A landscape with many peaks, sampled at points; each row gives a point and its height.
From any point a climber steps to the highest of the 2 points nearest to it. It stops when none of these is higher. Distance is the straight distance between rows; heights are no part of it.
Q_275 h=3.44: [146 109  91 180  93 139  95 188  85 130 124  85 116 135 126 188  97 121
  71  95 142 121 127]
Q_532 h=5.49: [ 98 190 144 136 126 147 102 159 121 118 115 177 139 159 116 111 115 173
 184 135 185 138 147]
Q_584 h=2.12: [132  87 131 145 132 172  67 153 135 126 108 169 132  94 141 187 168 111
 213 115 115 155 109]
Q_986 h=4.11: [120 134 158 113  90 127 100 156  74 128 114 157  89 148 139  84 149 164
 171 157 178 172 105]
Q_140 h=3.88: [131 173 162  52  61 120 111  97 125  88 127 146 103 134 142 111 153 145
 183 153  85 154 127]
Q_468 h=1.19: [159 108  89 142 178 148  95 134 115 111 158 152 159 180 141 135 122 134
 123 138 135 121  84]
Q_954 h=0.58: [126 103 101 102 154 127 146  69 118 127 129 112 138 146 123 111 148 138
 150 189  63 138 150]
Q_679 h=1.14: [137 162 153  57  85 123 110 109 165 118 162 174  98 160 150 133 143 122
 125 114  79 108  97]
Q_652 h=3.93: [124 127 134 163 133 165 145 155  95 136  89 143  93 120 114 128 122 113
 146 135 179 169 210]
Q_418 h=2.27: [145  80 100 175 183 144 120 151 129 113  70 138 104 160 103 128  99  90
 140 156  95 139 196]
Q_305 h=2.31: [ 91 151 134 161 123  98 188 164 153 137 124  69 175  64 126 144 131 128
 112  89 167 124 147]
Q_676 h=1.38: [167 104  97 158 131 120 137 143  88  99 101 115 103 188 105 102 117 123
  98 182 138 103 176]
Q_511 h=3.94: [171 117 168 136 140 113 134 116 143  85  76 160  64 169 146  97 127 117
 134 174 107 141 138]
Q_10 h=3.49: [172 142 144 151  93 122 123 154 152 117 124 105  94 141 151 173  99 122
  49  90 143  82 125]
Q_942 h=2.88: [141 179 144  99 146 133 127 173 148 111  93 161 109 106 171  86 136 151
 101 129 122 121  71]
Q_171 h=2.09: [117 122 152 140 157  98 207 122 117 163 105 124 125  73 123  68 152 117
 107 134 186 128 116]
Q_645 h=1.92: [ 80 100 146 159 161 121 164 116 123 172 142  87 153  73 121 127  98 119
 111  88 175 132 139]
Q_147 h=2.64: [176 103 153 104 135 129 137 138 101 148  97 143  71 109 155 116 154 121
  99 126 142 132  71]
Q_985 h=5.11: [122 165 173 159 147 153  86 179 151 119 130 167 115 107 185 128 125 136
 146  96 156 194  91]
Q_52 h=2.47: [130 147 180  75 107 140 128 115 176 165  93 147  93  64 137 173 129 116
 127  61 115 113 114]
Q_175 h=0.85: [ 98 169 115 117  75 128 130 139 147 133 104  77 165  70 105 183 111 145
 135  87 121  94 161]
Q_445 h=3.80: [ 93 148 159  83 102  92 135  95 144 148 109 178 106 170 100  73 104 148
 138 143 173  87 125]
Q_240 h=4.29: [174 104 134 120 107 117 126  99 117  80  86 117  80 179 134 116 134 131
 132 188  96 132 150]
Q_211 h=4.65: [154 113  84  97 101 135 113 110 141 106 112 149 116 198 135 167 139 131
 128 171  68  89 140]
Q_720 h=5.67: [125 180 139  81 122 108 123 106 115 104 174 131 155 116 141  49 146 147
 127 144 115 153  77]
Q_972 h=3.11: [132  87 104 162  77 142  83 185  82 151 109 103  92 147  91 199 100 124
 119  98 147 128 163]
Q_798 h=5.54: [124 192 139 125 115 123 121 120 132 100 103 119 152 124 119 120 120 164
 166 149 139 124 155]
Q_601 h=3.47: [132 133 114 155 134 143 127 155  90 155 156 136 139 140 116 130 121 141
 119 114 206 110 124]
Q_83 h=1.32: [149 167 154 102 115 108 124  96 179  84 140 168  95 207 125 101 109 140
 119 154 102 100 137]
Q_470 h=2.82: [121 136  74 205 121 119 103 165  95  89 131  84 162 154 104 146  83 146
  90 152  92 153 135]
Q_489 h=1.96: [ 94 131 108 130 124  98 155 128 143 134 209  71 197  91 119 136 120 123
  85  76 131 103 104]
Q_24 h=4.44: [122 176 154 151 158 163 118 169 116 133 125 137 137  73 178 130 136 143
 137 105 163 186  92]
Q_166 h=2.32: [ 74  86  96 152 121 132 145 157  65 166 122  80 169  80  83 153 113 142
 156 115 168 122 158]
Q_506 h=4.12: [154 193 130 142 177 114 162 151 174 103 140 131 161 106 143  99 124 133
  75 123 129  92 100]
Q_785 h=0.63: [109  82 116 135 198 131 167  78 133 138 122  98 134 109 116 112 121 128
 135 164  63 139 154]
Q_672 h=3.14: [106  67 140 113 112 122  99  73 153 156 161 168 118 151 126 135 175 120
 191 158 100 139 127]
Q_594 h=1.88: [131 134 113 135 166 149  91 116  96  97 157 114 174 130 150 121 139 153
 175 161 125 186 100]
Q_694 h=3.77: [152 168 135 162 183 130 136 136 141 103 124 125 145 121 156 110 116 133
 104 141 132 134 117]
Q_188 h=3.32: [145 127  80 142 150 119 153 134 143 115 144  99 162 132 116 139 125 135
  72 134 101  73 115]
Q_815 h=1.06: [144 110 136 141 204 153 127 155 110 135 104 176 112 113 152  94 140 118
 142 139 142 171  89]
Q_836 h=5.68: [124 121 176 114 110 111  95  76 129 113 173 101 118 117 155 108 140 126
 155 127 116 209 117]
Q_409 h=3.76: [112 142 103  70  90 108 151  91 140 161 181 121 165 120 109 143 138 124
  96  96 135  63 100]
Q_912 h=1.94: [180  51 101 148 115 142  68 184  83 104 129 181 117 153 150 160 140  77
 163 133 163 155 120]
Q_5 h=1.00: [155 118 155 111 150 137 121 119 196 156 140 156  96 128 154 164 117 105
  81  74 108  96  90]
Q_238 h=4.66: [117 185 126  71 114 120 154  65 129 102 151 117 162 119 129  83 149 119
 146 150  72 129 150]
Q_658 h=2.30: [175  77 125 152 136 127  93 170 107  92 118 210  93 177 146 110 137  84
 152 156 158 148 119]
Q_752 h=2.81: [150 135 144 174 113 158 107 200 127  88 119 206  76 184 150 137 116 103
 138 124 183 154 155]
Q_265 h=2.29: [138  71 130 136 174 132 143  97 116 154 152  94 122 105 139 126 124 122
 103 121 122 139 104]
Q_430 h=2.38: [172  81 140  92 149 131 166 133 104 183  87 151  72  96 123 109 155 114
  92 114 142  89  81]
Q_348 h=2.63: [136 136 162 113 109 152 127 128 159 154  68 111  96  72 131 191 121 127
 136  81 119 114 155]
Q_257 h=3.22: [142 185 140 112 174 154 105 164 168 112 108 164 138  88 173 134 129 137
 127 103 104 143  68]
Q_77 h=2.52: [184 110 139 157 170 123 133 155 136  88 105 191  85 200 163  92 110  96
  95 146 137 125 105]
Q_566 h=4.14: [153 162 131 152 102 159  81 172 145 113 116 132 125 149 146 200 105 142
 122  93 151 108 136]
Q_540 h=3.52: [132 149  95 165 147  97 160 150 178 119 162  87 163 138 106 131  98 128
  47 105 106  69 131]
Q_847 h=3.42: [136 107 124 131  99 103 160 116 121 138  95  64 116  89 112 131 131 129
  96 134 112 107 151]
Q_719 h=3.09: [129  94 148 195 152 145 106 150 115 140 138 123  99 155 136 130 106 112
 129 115 173 180 170]
Q_350 h=3.35: [ 79 122 123 111 114 105 160  74 137 137 153  72 157  95 111 117 106 112
 112 118  82 139 159]
Q_772 h=3.10: [134 131 111 156 170 152 123 155  94 136 170 117 168 111 142 138 127 145
 119 116 175 137  87]
Q_58 h=4.78: [121 151 154 124 112 149 103 177 100 128  98 182  92 150 126 110 133 155
 185 144 178 146 136]
Q_610 h=1.49: [112 123  79 109 208 151 141  92 163 135 168 153 168 154 146 140 129 125
 131 158  55 113 119]
Q_514 h=3.17: [131  96 105 160 133 158 135 188  98 163  72 123  87  98  92 176 104  96
 117 101 147 126 209]
Q_886 h=1.80: [ 86 119 100 147 139 126 134 128 117 136 186  71 191  92 120 146 107 151
 121 106 126 127 117]
Q_385 h=2.86: [125 100 127 148 119 153 118 152 125 158  63  97 100  96 102 186 107 126
 133  98 107 120 173]
Q_349 h=2.49: [133  68 116 150 173 118 184 135 100 158 142  81 141  75 120 121 138 121
  82 120 142 100 105]
Q_965 h=3.65: [ 82 118  91 101  88  97 149  86 138 159 200  94 170 146  98 136 105 114
  76  99 124  73 123]
Q_441 h=1.40: [115  65  88 139 209 148 129 101 148 141 181 135 155 151 152 150 124 111
 118 139  67 139  97]
Q_420 h=5.12: [108 120 147 116 141 130 112  69 146 121 207  99 147 124 157 118 133 107
 144 117  70 198 126]
Q_180 h=4.24: [110 130 154 168  85 102 161 119 112 152 126  79 114 107 132 115 112 120
  88 112 208 147 159]
Q_15 h=4.88: [ 90 193 108  86  90 112 159  88 129 102 172  90 199 120 114 102 142 103
 141 121  85 109 158]
Q_126 h=4.79: [115 128 157 113 114 127  97  74 172 123 194 146 122 144 158 122 160  92
 164 132  66 176 136]
Q_712 h=2.66: [144 150 149 117  74 138  81 206 145  83 100 196  69 166 163 149 126 143
 172 128 140 117  87]
Q_269 h=4.82: [ 88 164 116 136  67 125  83 119 152 122 147  92 147 156  99 171  80 152
 127 103  90 128 176]
Q_792 h=2.18: [138 176 153  82 123 104 178 116 157 140  71 136 121  68 114  97 150 132
 120 130 120  86 125]
Q_292 h=3.33: [113  85 155 141  99 133  90 117 114 170 123 131 103 143 107 161 123 129
 173 103 183 139 155]
Q_110 h=4.62: [ 77 168 115 105 105  75 174 100 147  90 173  61 213 107 100  90 135 102
 132 107 117 131 149]
Q_366 h=3.91: [106 207 143 138 156 155 128 181 139 138 114 158 150  84 152 107 130 157
 134 110 164 140 100]
Q_465 h=4.43: [105 156 142  60 108 113 137  65 133 132 120 140 145 113 115  94 142 135
 166 146 106 132 134]
Q_784 h=2.72: [ 98  76  93 151 102  79 191 141 100 154  92  63 145 107  58 119 132 132
 114 142 129  99 161]
Q_244 h=2.50: [112 124 101 210 139 142  90 172  94 105 134  84 149 139 130 156  83 137
 110 126 123 186 141]
Q_927 h=5.82: [132 132 164 116 140 106 143 114 116 160 143 138 105 114 143  64 127 137
  93 127 168 145  78]
Q_627 h=3.83: [138 129 128 166 105 117 137 140 104 139 140  96 125 144 123 117 118 138
  95 128 190 116 145]
Q_379 h=4.75: [133 192 115 169 126 159 145 188 102 111 116 139 150 111 136 134 143 141
 128 129 187 128 146]
Q_740 h=3.53: [117 138 153 191 148 168 124 157 122 119 118 168  97 149 133 121 118 118
 154 126 187 192 199]
Q_311 h=1.95: [146 159 116  53  81 128 134 103  94 114 112 122 143  97 130 125 174 159
 157 162  98 121 100]
Q_336 h=2.96: [103  74 148 123  75 134  80  97 129 158 125 121 113 128 111 176 143 134
 198 115 132 153 157]
Q_138 h=2.45: [132 103 131 196 120 122 132 151 113 145 108  89  80 152 110 134  90 114
  72 119 141 134 180]
Q_700 h=2.90: [ 96  64 128 126  87 128  78  85 146 160 183 124 132 136 134 165 156 119
 181 131  99 162 130]
Q_911 h=2.53: [122  77  86 174 159 137 117 150  96 129 102 114 121 159  80 137  96 119
 127 150  97 139 173]
Q_293 h=2.73: [148 105 157 199 118 121 115 139 123 116 130 103  73 182 146 125  94 116
  94 130 159 166 174]
Q_153 h=2.93: [169  92  83 105 174 147 149 121 105 134 126 141 141 130 128 134 155 127
 105 149 113  82  71]
Q_251 h=4.27: [145  72 147 142 121 117 163 109  85 172  95  92  79 110 110 120 131 111
 105 127 168 126 157]
Q_892 h=6.55: [133 159 163 102 116 117  96 106 106  96 153 124 127 120 160  83 143 152
 153 151 123 202  94]
Q_646 h=3.50: [ 43 113 104 115  86  82 165  93 135 145 176  67 179 105  84 130  98 102
  89 101 103 111 139]
Q_666 h=1.61: [142 130 118  61 154 138 126 111 135 135 119 169 118 121 151 109 171 139
 137 154  70 127  65]
Q_918 h=4.67: [137  99 165 146 110  94 180  98 113 163 110  73  93  87 132 101 125 107
  75 121 177 133 145]
Q_424 h=4.04: [147 174 175 127  96 139  88 133 172 101 164 108 118 116 173 173 108 113
 104  64 109 152 118]
Q_288 h=0.73: [116  94 122 171 224 137 151 105 150 128 140 103 144 129 124 109  94 123
 106 140  93 139 140]
Q_932 h=3.78: [146 136 121 165 101 145  94 171 142 124 113  90 112 124 151 204  91 125
  76  79 125 118 127]
Q_754 h=2.36: [107 144 137 117 106 134  74 102 116 128 161 129 159 142 128 141 128 161
 189 128 151 166 121]
Q_777 h=3.00: [174 101 156 117 113 130 112 125  88 117 101 115  88 107 167 133 157 124
 133 147 131 176  91]
Q_332 h=1.78: [157  82 116 164 125 162  63 186 104 106 116 173 128 119 163 177 151  86
 184 112 153 169 105]
Q_878 h=2.54: [163 100 146 175 145 132 111 180 136  92 127 216  71 197 160  99 112  85
 116 138 169 150 123]
Q_864 h=3.57: [146 149 165 148 120 123 119 137 135  90  99 165  79 189 130 103 117 144
 156 168 146 133 155]
Q_472 h=1.86: [107  95 126 134 140 115 150 105  76 164 130 113 145 120  98  93 130 134
 148 141 195 128 137]
Q_316 h=2.71: [153  64 100 108 179 132 178 125  87 166 139 122 137  96 112 126 158 127
  98 130 137  75  72]
Q_425 h=3.12: [143 112  78 178  85 119  94 166  94 106 120  90 131 159 111 175  88 133
  66 127  83 134 107]
Q_974 h=1.74: [130 143 125 178 144 135 122 128 111  87  89  98 127 155 122 107 109 142
 146 178 121 159 190]
Q_879 h=1.46: [151 102 106  89 185 149 113 129 132 113  99 184 139 117 172 115 168 118
 157 157  69 153  49]
Q_220 h=1.48: [112  99 130  67 122 104 150  51  98 162 162 126 140 113 120  87 152 134
 131 146 130 138  89]
Q_931 h=2.51: [ 68  82  87 146 103  97 168 157  97 159 124  71 178  89  65 155 121 142
 129 113 150  92 136]
Q_250 h=2.62: [164 186 137  86 148 132 145 151 149  91  64 155 117  89 157  94 145 138
 113 152  84 108  89]
Q_776 h=1.65: [119  88 131 114 119  88 152  63  86 150 146  91 136 129 109  81 137 137
 123 156 170 133 114]
Q_393 h=1.79: [164 138 117  80 120 134 134 123 106 111  88 145 117 125 132 119 163 151
 139 170 104 105  94]
Q_534 h=1.03: [143 108 102 167 202 149 119 142 133 139 162 146 147 169 125 133 100 125
 102 115 151 103 109]
Q_60 h=1.70: [ 74 110 146 175 166 142 185 123  99 167 114 105 142  65 122 112 115 114
 139 112 198 161 172]
Q_365 h=5.26: [134 126 168 105  55 110  90  97 116 116 162 116 101 156 142 140 126 149
 146 123 153 154 123]
Q_820 h=2.68: [123 105 149 109 171 148 108 138 142 148  77 197 101 118 111 106 153 131
 199 145 119 135 122]
Q_435 h=3.20: [ 78 129 107 121 141 111 140  68 140 129 183  89 158 146 120 102 107 122
 124 146  56 158 166]
Q_154 h=4.28: [102 154 123 145 105  59 176 141 138  86 151  37 190  95 111  95 135 133
 113 125 116 155 154]
Q_96 h=4.01: [134 165 120 182 203 165 136 161 123 107 133 155 150 143 150 107 115 127
 118 139 165 152 126]
Q_373 h=2.34: [135 143 137 185 181 114 208 145 137 132 116 102 133  86 135  86 138 116
  86 133 166 132 146]
Q_963 h=6.70: [152 132 133 109 111 107 120 110  93 132 178 121 130 140 137  95 142 151
  98 137 163 129  64]
Q_32 h=3.75: [156 165 172 136 101 120 114 123 166 106 131 110  96 141 152 146  98 127
  91 100 131 125 142]
Q_380 h=3.08: [123 177 162  85  91 138  71 185 158  98 107 181  94 133 161 115 132 167
 176 127 115 137  86]
Q_925 h=2.79: [126  69  85 163 100 132  98 164  77 145  90 112  95 151  67 177 102 118
 124 131  96 135 166]
Q_483 h=3.79: [126  66 157 130 104 128 128 111  75 181 115 118  83 132 106 132 130 118
 149 118 202 147 154]
Q_695 h=5.13: [127 187 115  93 104  96 130 123 111 102 164 129 183 119 122  80 154 165
 139 148 148 113  81]
Q_84 h=3.74: [134  56 111 112 116 142 118  98 139 152  96 152  91 162 101 164 163 112
 171 158  82 104 162]
Q_259 h=1.11: [148 102 160 115 131 121  95 113 182 144 179 177  95 147 155 139 142 106
 101  91 114 127  63]
Q_571 h=4.21: [155 162 159  57  59 133 108 106 140  95 120 134  90 117 164 159 162 115
 154 123  60 144 125]
Q_846 h=1.29: [ 53 140 143  70 115 121 125  51 156 159 175 136 165 124 109 133 105  89
 138  82 137 127 126]
Q_755 h=2.95: [138  93  99 151 128 101 193 144  89 127  74  68 129  94  89 102 157 129
 125 175 132 115 178]
Q_150 h=1.22: [128 159 157  57  99 109 131  94 183 120 154 191  81 184 131  86 129 129
 120 137  79  94 107]
Q_916 h=3.92: [130 160 128 151 123  94 164 140 148  89 128  41 156  69 132 120 125 120
  84 123  79 144 150]
Q_295 h=1.77: [149 102 109 177 139 125 101 137 167  82  89 140 111 211 128 139  92 112
 117 152  75 120 168]
Q_82 h=1.39: [152 148 112 132 138 141  71 145 118  89 162 161 158 182 156 133 131 153
 148 143 137 142  72]
Q_848 h=3.67: [144 129 124 160 124 106 149 128 149 119 105  68 122 106 118 129 101 125
  65 129  85 121 155]
Q_268 h=3.13: [168 119  85 122 175 123 152 108 132 112 144 133 147 165 128 109 136 130
  79 162 105  77  94]
Q_309 h=1.07: [126 194 139  58  82 144 117 107 157 128 167 152 124 153 156 159 152  98
 136  97  56 109 135]
Q_62 h=2.37: [166 171 144  96 144 126 176 154 149 127  40 153  94  75 131 100 155 131
 104 144 111  78 115]
Q_867 h=3.97: [130 148 126  72  95  96 156 116 137 158 133 141 139 107 104 113 146 135
  94 107 155  59  80]
Q_79 h=3.51: [122 211 143 119 178 151 133 157 170 124 126 145 170  60 149 134 120 140
 124  86 123 118  95]
Q_252 h=4.52: [131 140 118 143  79 143  75 142 165 105 129 114 124 168 136 198  99 138
 125 104  90 121 153]
Q_716 h=2.94: [155 125 130 114 173 119 134 101 146 130 156 156 122 161 137  94 127 130
  87 141 120 109  77]
Q_936 h=0.76: [119 147 102 127  83 112 149 158 120 135 121  69 173  75 111 173 146 150
 125 105 144  92 133]
Q_570 h=1.84: [109 125 165 144 152 137 180 120 114 181  80 139 103  76 120  98 131 111
 131 113 189 141 152]
Q_176 h=1.27: [157 110 125 108 176 154 110 164 115 119  77 174 116  96 167 117 157 120
 158 137 110 158  61]
Q_999 h=1.98: [129 139 111 180  94 128  97 145 112  92  80  84 113 158 110 146  95 146
 132 163  94 157 187]
Q_567 h=2.74: [174 116 134 144 198 118 133 128 141 108 127 163 109 167 162  81 121 109
  80 147 125 136  80]
Q_789 h=4.77: [111 161 131 167  98 139 183 159 107 137 107 155 121 124 107  96 143 131
 113 125 222 125 167]
Q_765 h=1.58: [159 101  87 151 116 126 109 144 122  94  85 130  99 215 101 146  98 122
 106 161 102  86 172]
Q_706 h=2.00: [151  80 121 185 143 133  95 146 139  92  89 137 103 175 136 138 111  94
 142 145 107 150 170]
Q_318 h=2.13: [145 195 146 118 119 136  91 146 169  78 130 167 129 167 147 142 109 153
 142 124 117 112 114]
Q_187 h=4.39: [167  78  85 119 122 125 117 105 158 101 116 165 115 208 166 153 142  94
 116 166  53 103 119]
Q_209 h=0.88: [ 64 126  87 153 162 145 129 132 125 149 128 110 186 116  76 154  88 160
 166 121 119  97 168]
Q_787 h=3.46: [151  90 161 133 108 128  95 140  74 116 116 143  75 134 156 102 165 135
 168 166 159 200 100]
Q_989 h=0.87: [130 102 117 120 187 148 123 177  79 164 131 184 105 129 129  64 149 130
 130 138 172 148  81]
Q_392 h=2.46: [142  94 124  88 155 109 183 123 107 187 114 149 113  93 104  83 160 130
  98 128 156  68  67]
Q_813 h=0.67: [101 104  72 123 150 139 145 104 111 137 120 106 159 136  94 144 131 148
 150 172  67 106 155]
Q_241 h=4.34: [128 174 103 185 170 183 159 184 111 100 123 176 136 122 133 107 132 119
 108 133 189 153 162]
Q_678 h=1.41: [134 148 152 131 142 111 131  73 179  99 119 135 109 189 116  95 102 136
 130 166  95 118 181]
Q_668 h=5.95: [133 150 139  94  63 107  97  99  92 123 189 102 147 133 138 123 130 152
 122 114 170 141  89]
Q_450 h=6.28: [ 93 207 146 139  89 127 129 145 112 119 102 140 156 120 123 106 128 169
 173 142 196 142 155]
Q_872 h=4.40: [144 200 143 101 142 106 148 121 164 106 164 137 155 120 132  75 129 131
  89 115 115  96  97]
Q_806 h=4.23: [112 167 149  41  76  94 154 110 144 149 141 142 129  92 123  81 143 115
  93  84 140  83  73]
Q_745 h=0.93: [ 93 180 122  78  42 126 122 102 134 127 143  85 164  94 121 170 123 116
 134  77  99 107 155]
Q_739 h=4.64: [159 109 138  76 104 120 140  76 143 117  98 143  85 159 129 128 163 125
 148 182  69 114 146]
Q_51 h=1.05: [125  91  75 193 193 128 153 168  98 128 125 111 138 147  85 107  90 110
  89 149 122 109 168]
Q_144 h=3.54: [111 133 166  69  84 108 123  80 155 150 128 168 100 160 109 121 120 136
 143 119 138  97 123]
Q_203 h=2.11: [ 89 163 137 118 109 102 159 122 157 133 161  77 189  63 120 137 115 109
 111  66 145 111 130]
Q_466 h=4.41: [134 183 189 143 119 137  99 148 155 120 151 124 117 101 177 148 107 132
 111  71 159 175 106]
Q_381 h=1.55: [135 143 156 157 162 122 139 102 158 100  72 116 100 148 119 101 103 133
 142 163 103 142 200]
Q_387 h=2.16: [129 118 110 165 147 152  97 143  86 107 130  91 152 127 143 143 119 143
 153 146 135 173 135]
Q_991 h=3.30: [113  75 148 106 105 116 117  71 167 176 135 160  97 167 102 149 130 118
 152 114 130  97 141]
Q_768 h=1.23: [ 72 121 122  97 117 136 117  76 162 172 176 122 154 129 119 172 106 114
 148  84 108 124 146]
Q_683 h=1.02: [ 89 136 117 153 152 166 105 149 135 151 129 107 167 105 111 186  95 150
 164  88 139 119 153]
Q_229 h=2.10: [108  83 148 133 149 105 155  82 132 175 168  85 133  94 129 116 105 112
  85  98 156 127 116]
Q_885 h=2.08: [101  74 109 138 149 139 133 121  65 163 139  93 153  98 103 132 123 139
 158 130 161 139 133]
Q_838 h=2.07: [ 96 127 150 124  93 126  90 102 113 141 155  86 149 107 134 158 109 145
 161  94 160 174 135]
Q_448 h=4.33: [105 131 113 181 133 156 176 154  96 140 113 125 118 119  95 105 117 117
 115 129 199 150 216]
Q_43 h=2.15: [141 179 131  62  88 129 118 140 114 126 128 132 145  79 142 129 161 156
 132 113 121 115  67]
Q_715 h=2.35: [151 154 150 112  91 124  85 162 183  77 132 202  83 187 159 145 117 139
 146 128 108 100  82]
Q_473 h=2.57: [125 159 128 174 165 131 183 172 140 139 121 107 158  75 132 129 135 132
 104 105 167 113 133]
Q_124 h=1.31: [120  74 105 119 164 132 118  93 173 160 198 148 131 155 158 162 145  93
 118 123  66 133 104]
Q_857 h=1.62: [140 118 122 113 158 145  79 131 106 120 168 152 154 137 161 121 154 152
 156 141 126 174  41]
Q_149 h=1.15: [103 145 125 112 147 159 110 110 166 141 147 126 162 104 134 184 118 141
 155  92  97 130 133]
Q_334 h=1.93: [132 188 118 102 145 156  90 155 145 103 109 189 150 157 130 132 131 169
 171 142 121 105 101]
Q_957 h=4.08: [146  58  96 129 126 141 119 116 169 132  88 168 105 162 144 180 155  86
 141 152  50  97 139]
Q_217 h=1.37: [ 90 109 137  74 104 109 130  52 124 164 173 129 145 129 116 117 125 121
 135 113 151 128 106]
Q_726 h=4.71: [145 176 115 115 111 101 145 125 138  98 165  97 174 115 128 110 148 142
 103 128 125 103 109]
Q_21 h=3.03: [153 122 141 116 162 141 132 136 127 134  65 178  95 145 101 120 137 126
 161 147 131 102 153]
Q_797 h=4.13: [ 94 165 140  64 113 103 143  99 134 137  95 163 141 126  99  70 133 159
 160 155 139  97 118]
Q_371 h=5.22: [136 151  94 173 115 139 185 193  96 123 118 121 147 108 111 125 164 127
 110 127 204 122 163]
Q_228 h=3.16: [160 140 133 165 119 146 106 178 112  67  83 178  85 183 149 134 117 114
 167 161 153 156 173]
Q_840 h=1.20: [138  99 131 103 118 126 106  90 163 154 188 149 116 167 145 158 138 115
 107 112 104 112 100]
Q_355 h=1.85: [105 126 129 125 102 123 117 110 102 138 171  63 165  77 143 152 117 139
 123 102 131 157 117]
Q_163 h=3.45: [117 157 152  61  88 132  76 141 149 106 129 170 106 128 155 101 158 160
 184 141  87 153  81]
Q_115 h=2.65: [121  99 126 137 112 145  67 110 143 123 166 138 142 149 144 167 147 135
 177 126 117 160 115]
Q_457 h=3.48: [147 102 122 144 134 172 123 184 100 153  91 163  78 107 116 174 130  90
 137 105 175 148 191]
Q_600 h=2.33: [125 163 157  48  83 134 114 119 145 149 115 149 117  83 136 151 144 139
 144  87 111 109  93]
Q_871 h=1.59: [112 115 103 109 185 151 125  94 152 150 150 162 161 155 111 139 131 146
 158 136 105 106 117]
Q_190 h=2.80: [145 145 107 162 159 131 153 172 117 117 150  90 171  83 145 143 139 134
 100 119 157 118 101]
Q_480 h=2.21: [114 124 126 180  83 120 111 155 104 132  82  82 100 142  93 156  89 139
 114 131 131 137 194]
Q_592 h=5.09: [108 176 115 134 100 117 110 106 148 101 143  92 164 148 110 129  98 150
 129 137 108 120 172]
Q_770 h=0.86: [125  93  92 169 232 152 153 149 118 126 147 122 168 116 124 127 107 122
 102 131 125 104 118]
Q_215 h=4.50: [135 143 165  76 102 136 110  95 159 123 156 142 107 106 169 143 170  94
 151 110  56 174 119]
Q_44 h=3.19: [119 108 122 151 132 113 192 143 109 145  78  65 131  53 112 130 141 127
 118 134 134 121 159]
Q_575 h=5.14: [131 127 181 118  99  77 172  91 121 151 131 109  98  98 139  73 126 113
  76 123 193 138 108]
Q_223 h=1.21: [160  82  68 153 175 128 154 152  76 123 109 126 121 157  84 101 121 108
 103 173 141  97 173]
Q_192 h=4.63: [139 145 169  74  69  79 157 106 116 140 137 108 105  81 135  81 147 121
  83 109 164 120  78]
Q_616 h=0.77: [ 79 113  78 146 146 122 156 129 106 132 124  88 192 113  76 131 120 158
 154 156 110  99 157]
Q_845 h=2.39: [131  82 136 138 157 160  87 136 150 127  86 195 116  98 130 144 176 101
 218 146  97 146 116]
Q_93 h=3.43: [116  46 139 146 122 130 102  87 161 163 127 153  94 163  96 139 144 111
 172 143 109 120 169]
Q_327 h=3.40: [143  87 102 128 148 148 112 127 122 132  84 156 107 174  80 150 129 122
 168 148 116  95 181]
Q_283 h=4.92: [136 130 108  66  98 118 131  79 139 140 152 154 114 182 133 146 158 126
 132 165  75  96 135]
Q_590 h=1.75: [118 159 107 113 172 165 118 140 135 141 116 170 168 129 102 146 126 159
 165 125 135  87 112]
Q_89 h=1.01: [109 181 129  71  79 141 131  90 130 131 184 105 151 121 147 147 140  96
 132  90  67 127 139]
Q_118 h=3.81: [146 167 117 164 166  85 190 164 182 120 150 106 170 127 120 112 135 128
  67 110 157  74 122]

For each start below, name the point where the climber stops.
Q_815: Q_371
Q_954: Q_15
Q_840: Q_892
Q_175: Q_371
Q_885: Q_15
Q_999: Q_371

Call two points neighbours if one is among the 2 nearest of the other. Go from one point of each pair to the other, from neighbour to neighbour, staying as high as possible. Name the lowest point that can't be avoided.
Q_15 and Q_371: Q_700
Q_985 and Q_84: Q_430
Q_15 and Q_283: Q_991
Q_371 and Q_892: Q_694
Q_450 and Q_985: Q_10
